Each row is a point on a landscape with many valleys, with its height.
A ball rolls from a point to the lowest of its 2 nearest points, and stops where none of them is lower. Distance is the straight distance between rows; heights are no part of it.
geti: [  1  22 -27  14 -29  -8  23  23  20   6  16  19 -17   2   1   0  26  -5
  18  18  14]  height 1.22
zit: [  7   9  11 -21  22   6   5  -6 -23   0  -1  -2   8   9  -1  -3  -7  16
 -15 -18 -22]  height 3.25
mimib: [  6  12   7  13   3  -2   1  13   4  -3   5  -1  -1  -6  -9   7   3 -14
  -9 -15  -3]  height 5.56
suzu: [-30 -17  11 -18  22  20   4  21  16   3   5 -19  22 -14   1  10 -37  14
  -4 -10  15]  height 6.76
Vozil: [ -4 -33   8  18  12 -19 -11   1   0  -5 -10   3  -3   5  16   9  12 -18
   9   4  14]  height 5.27
nodit: [ -2  34 -24  10 -33 -18  14 -13  18 -14  -1  13  -1   7 -19   5   1   5
  14  28  22]  height 3.86
nik: [ -8   5 -16  11  19  23  -3  20  19 -13   3 -17   6   6  28   4 -38  -5
  36  -4  28]  height 6.30
Toba: [-31   1  -8  25  15  -3   8  34   3   0  -2   7  -2   7  -1   8 -21  14
   7  -6  14]  height 6.57
Zun: [ 23   3  10 -36   7  35   5  -3 -17   9  10 -18  12  17   7  13 -15 -10
 -12 -19 -16]  height 2.75
Sepa: [ -6   8 -19  13  16  17   3  29  11 -21  -5 -10  10  23  20   3 -22 -17
  33  10  43]  height 6.05
Nale: [ 14   3  11  26 -20  -6  10   9   3   5  16  17 -15   2   5  -5  37  -2
  -1  16  12]  height 4.23
benik: [-19  -9  -4  16 -11 -21   2  13 -14  -7  -6   9   2   8   5  10  10  12
  -5  -4  -9]  height 5.61
pomik: [ 28  23  -6 -30  10  11   5 -21 -13  12  -6  19   6  12   0 -33  -4   8
  -9  -7  -8]  height 3.87
Komez: [ 12  32 -21 -28  -1  -1  10 -12 -10  15 -12  18  -5   6  -9 -34  -1  18
  -5   6  -8]  height 4.07
Laso: [ 20  10  18 -19 -10   1   7  -9 -14   8  -6   1 -10  16  -6 -21  13  20
  -7   4 -13]  height 2.68
Gelu: [ -3  13   0   0   5  -4   3  -3 -28  12   3  10   2   5   2  -6   0  21
 -20 -16 -27]  height 2.55
Dif: [ -7  -2   4  -9  -5  18   6   7   3  -2  -5 -16  -7  11  -4  -6 -10   7
  17  -8   5]  height 2.43
nofi: [ -8 -16  -9  -7  -5 -20 -12 -20   0 -36  -6  -7  20  -6  -7  14   7  -8
  14   5  -8]  height 2.89
porik: [  2   5   3  10 -17 -16  -1 -30   5  -9  -6   3   0  -5 -24 -12  11  10
  -3  28   9]  height 5.11
Ripak: [-13  -5 -13  21 -18  -2 -18 -30   1  -4   5   3  -1 -20   3  -6  -5   8
   2  14  -7]  height 4.68
papo: [-13 -33   9  18  34   3 -12  16 -12  -9   5  -6  23   6  27  19 -14  -5
   0 -10  14]  height 6.01
vep: [  8  19   3   3   4   2 -10 -33  -7  23   0   1  -3 -24  -8 -12 -12   9
 -28   5 -17]  height 2.46
Neso: [  9  -2  -6  11   8  17  -6  33   9 -16  -5  -4   4  12  17   1  -1 -24
  23   2  35]  height 5.72
lus: [-13 -11 -30  -3 -19 -19 -12  -4  11 -26  -5   5  11  -6  -4  12  11 -11
  16   7   3]  height 1.01
tebi: [ 15 -12  19   2  -9  18  -5 -15  11  15  10 -12 -13 -13   2   6  -1 -22
  -7   0  -2]  height 5.12
gon: [  3  13 -14 -29  21   9   5 -38 -26   3   1   5  25   4  -7 -14   3   2
 -17 -11 -25]  height 3.84
Visir: [ -6  -9  -6 -11  -3 -34  -5  23  -1  -2 -11   4   1  -2   5  11   6  12
  -9  -8 -14]  height 5.05
loza: [-20 -11   9 -18   4  14   2  27  10  16  -5 -15  -1  -2   2   0 -25  18
  -5 -14   4]  height 6.95
Vagu: [-22 -19   1  28  12 -10   5  29 -17  -6  -6  10  10  21   6  13   6   3
  -2  -6   9]  height 6.03
padi: [-11 -12 -31   9  -4 -10 -18   1   7 -25 -11  11   6   8   8   5  -8 -13
  30  16  17]  height 2.77
Deka: [  4   6   9  -3 -24   1   7  19 -12  -8   3  -1  -8  28   7  -8  12  17
  12  -5   5]  height 4.33
zuki: [ -7   1   4  -2  17  -6  -6  17   6 -15   3  -8  11 -11   2  17 -20  10
 -13 -19  -8]  height 6.67
sutu: [  6   4  -4  10 -21 -17  11  26  14   2   4  24 -22   8   4   3  20   2
   9  11  11]  height 3.08
tanud: [ 15  -6   1  22 -19   6 -17 -26   3 -12   8   0  -4 -13  19  -3  -2  -7
   9   9   0]  height 4.20
konu: [ -2  30 -15 -21 -12  -6  17   4   5  20 -13   9 -19   1 -23 -21   2  12
   3   8  -7]  height 4.44
daza: [  4   9  -3 -24   3 -13  -8  -4   1 -10 -12  -4  -1  -4  -9  -3  -6  10
  -4  -7 -18]  height 7.34
pofe: [ -6 -16  -3 -11  -4  13   1  10  -7   4   7 -17  12  -5  14  12  11 -15
  -3 -19 -14]  height 3.89
Duk: [  0  24  -1  10 -12  27  11   4  11  15  10  -5 -13 -16 -22 -14  12 -18
  -2   2   8]  height 1.94
Mokaz: [-27 -15   5  11   5  -2   6  29   3   8  -6  -6  -7   0   4   1 -10  19
  -2  -9  -2]  height 6.79
tilu: [  0  14  -9  -2   1  -6 -16   2  11 -20   3  -4   1 -12  -3   9 -18   3
   5  -7 -12]  height 7.06
bop: [ 35  24  11 -21   3 -10   3 -22  -5  12   0  12 -10   2  -9 -21  18  10
 -17  11  -8]  height 2.00
Leso: [-21   6 -11  -9 -16  25   2 -23 -15  14   4  -5   8 -14 -16 -11   4   6
  -2   0 -15]  height 3.30
kufuv: [  9  -3  14  25  -8  -5   7   9  -2  10  10  10  -8  -7  -2   0  28 -11
 -13  -4  -4]  height 4.93
fum: [  7 -18  22   3   6   0 -10 -31   2  14   9 -17  -3 -17   7  20 -10 -18
 -18  -6 -19]  height 5.47
mabe: [-12 -28  -5  22   3 -12 -18  -3  11  -1 -11   6 -14   0  18   1 -19   3
  17  10   7]  height 4.06
Riso: [ 29  21  13  -9  25  -2   7 -26 -17  14  -2  13   4   0  -8 -20  10  -4
 -29  -4 -12]  height 1.21
kor: [  8   2  13   0  -6 -12   9  -4   9   0  -1   5  -3  -9 -34  -2  32 -10
 -10  13   4]  height 3.73
sefuz: [  6   3   0 -11 -10 -20   1  18   3   7  -5   5 -18   3   6  -2   4  19
  -5  -6  -8]  height 4.36
zef: [ 12  22  -2 -14  23   4  -2 -28  -3  13  -7  10   0 -11 -24 -20 -10   3
 -24   1 -14]  height 1.90
lono: [  1 -24  10  15  -4  -5 -13  -3  26  11  -8   6 -24 -13   5  -6  -9  -5
  14  10  10]  height 4.48
dira: [  4  -6   7 -22   2  -9   2 -15   8   6  -4  -7   5 -18 -27   5  23 -22
  -8   9 -12]  height 4.32
togil: [ 14   2  21 -22  -1  35   5  -3  -5  14   7 -19  -1  10  -7  -2  -8  -6
  -8 -12  -4]  height 2.24
ribef: [-17 -33  12   2  32  17  -2   6  -4 -21  15 -17  31   6   8  22 -18   8
   9  -9  17]  height 6.34
badel: [  1   1   3  -5 -14   8  15   6  15   9  -1  -3 -13 -10 -23  -9  24  -9
   6  11   4]  height 2.97
ped: [ 11 -20   8  23  -9 -15 -11  -6   8   0  -2  12 -16  -4   7   2  11  -8
   6  12   7]  height 4.79
Dum: [  4  -5  -5   1 -15 -27   0  31  11  -7 -10  14 -19  14  14   5   1  17
   8   7  14]  height 4.19
ror: [-22  -6  -5  30  20   6   7  35  -7 -10  -4   8  15  20   5   8  -9  -4
  11  -3  27]  height 6.31
kig: [  4  -1   1   9 -16  10  -5  -9  10 -16   1  -8 -10   3   5  -7 -12  -2
  23   9   8]  height 3.45
duso: [  0  -4   9 -21   8 -21   5 -21  -7   2  -5 -16   5 -14  -4  17  25 -18
 -15  -2 -26]  height 4.78
vena: [-11 -19   4   6  -7  13  -3  -8  -4   1   4 -12   5  -2   1   3  15 -15
   8  -3  -6]  height 4.35
bapa: [  8  23  -3   9   1  -2 -12 -38 -15  -4  12   5   3 -23  10  -3 -11  11
 -23  -2 -20]  height 3.12
Vapu: [ 10  19   1  -3   1  -7   0 -32 -34   6   3   7   8  -9   8 -11   6  12
 -23  -4 -25]  height 3.29
nusez: [-20  14  -4  14 -14  25   9 -13  -3  12   5  -1  -2  -6 -22 -16   2  -2
   6   9  -2]  height 2.83
Zigo: [  7 -11   2  17  17  -9  -3  43   4 -12 -13   9   5  19  13   7   3 -16
  14   6  41]  height 5.32
dubok: [ -1   0   2   4  -8  18  -7 -26   6   3  12  -9   5 -19 -12   0   6 -22
   0   3  -8]  height 4.75
bemu: [  3   7  -2 -23  -2  15   5 -27 -24  11  -5  -4  10   4 -16 -19  16   2
  -7  -1 -13]  height 3.62
Bulol: [  2  16   8 -18  -3  39  10  -2   1   5   3 -21  -2  11 -18 -11 -17   0
  13   0   4]  height 1.46
nedaf: [ -7 -34   6  19  21 -13  -6  19  -1   5  -6  -5   6   1  23  15   0  -9
  -4 -10   7]  height 5.66
zudum: [ 10  -9   0 -19  -7  31   0  11  -9   2  18 -27  16   6  20  24 -13 -16
 -11 -21 -14]  height 3.31
Suk: [-22 -24  13 -19  25  25   3   6  -4  -4  21 -19  29  -7  -4  25 -27  19
  -3 -14  10]  height 6.58
lefol: [ -8 -31  -2  -1  -7 -33  -7   6   1   4 -12  -5  -5  -8  19  11  11   5
   0  -6 -14]  height 5.53
zut: [ 17  20   0   3 -23 -14   3 -14  21 -22   4  13  -4   2 -20  -6  13   5
   6  32  18]  height 4.65
dubef: [ -6  -5  18   6  13 -17  -6 -32  -5   8   4 -11   3 -19   1  15  10 -10
 -17  -7 -26]  height 5.22
pez: [ 10  20  -4  -8   7  -8  -6  27   6  -5   7  -3   2  -8   9  19  -7  -9
 -16 -26 -16]  height 6.17
big: [ 10   2  16  -7 -14 -15  10   9 -11   0   0   7 -13  13  -2  -5  26  13
  -7   3  -6]  height 3.48
Gol: [-13 -20 -20  10  12   5 -22   1  18 -10 -10   3  -2  -4  11   4 -30  -6
  29   9  17]  height 3.55
sezuk: [  4 -15   3  15   1 -14  -2  32   2  -7 -11  12 -16  23  17  -6   2   4
  14   8  28]  height 4.85
kete: [ -9  25 -33  22 -33 -17  17   1  25   6   5  23 -17   3   0   1   6   1
  20  32  27]  height 2.84
Tiram: [ 21  18   5 -28  29  13   7 -16 -14  16  -6  13   4  17  -7 -19 -17  10
 -21 -23 -16]  height 3.64

For each start below, name the point where the ball stops.
tebi => Bulol
nedaf => lus
Mokaz => Riso
lefol => Riso
daza => Riso
dubef => Duk
tilu => geti
Sepa => geti
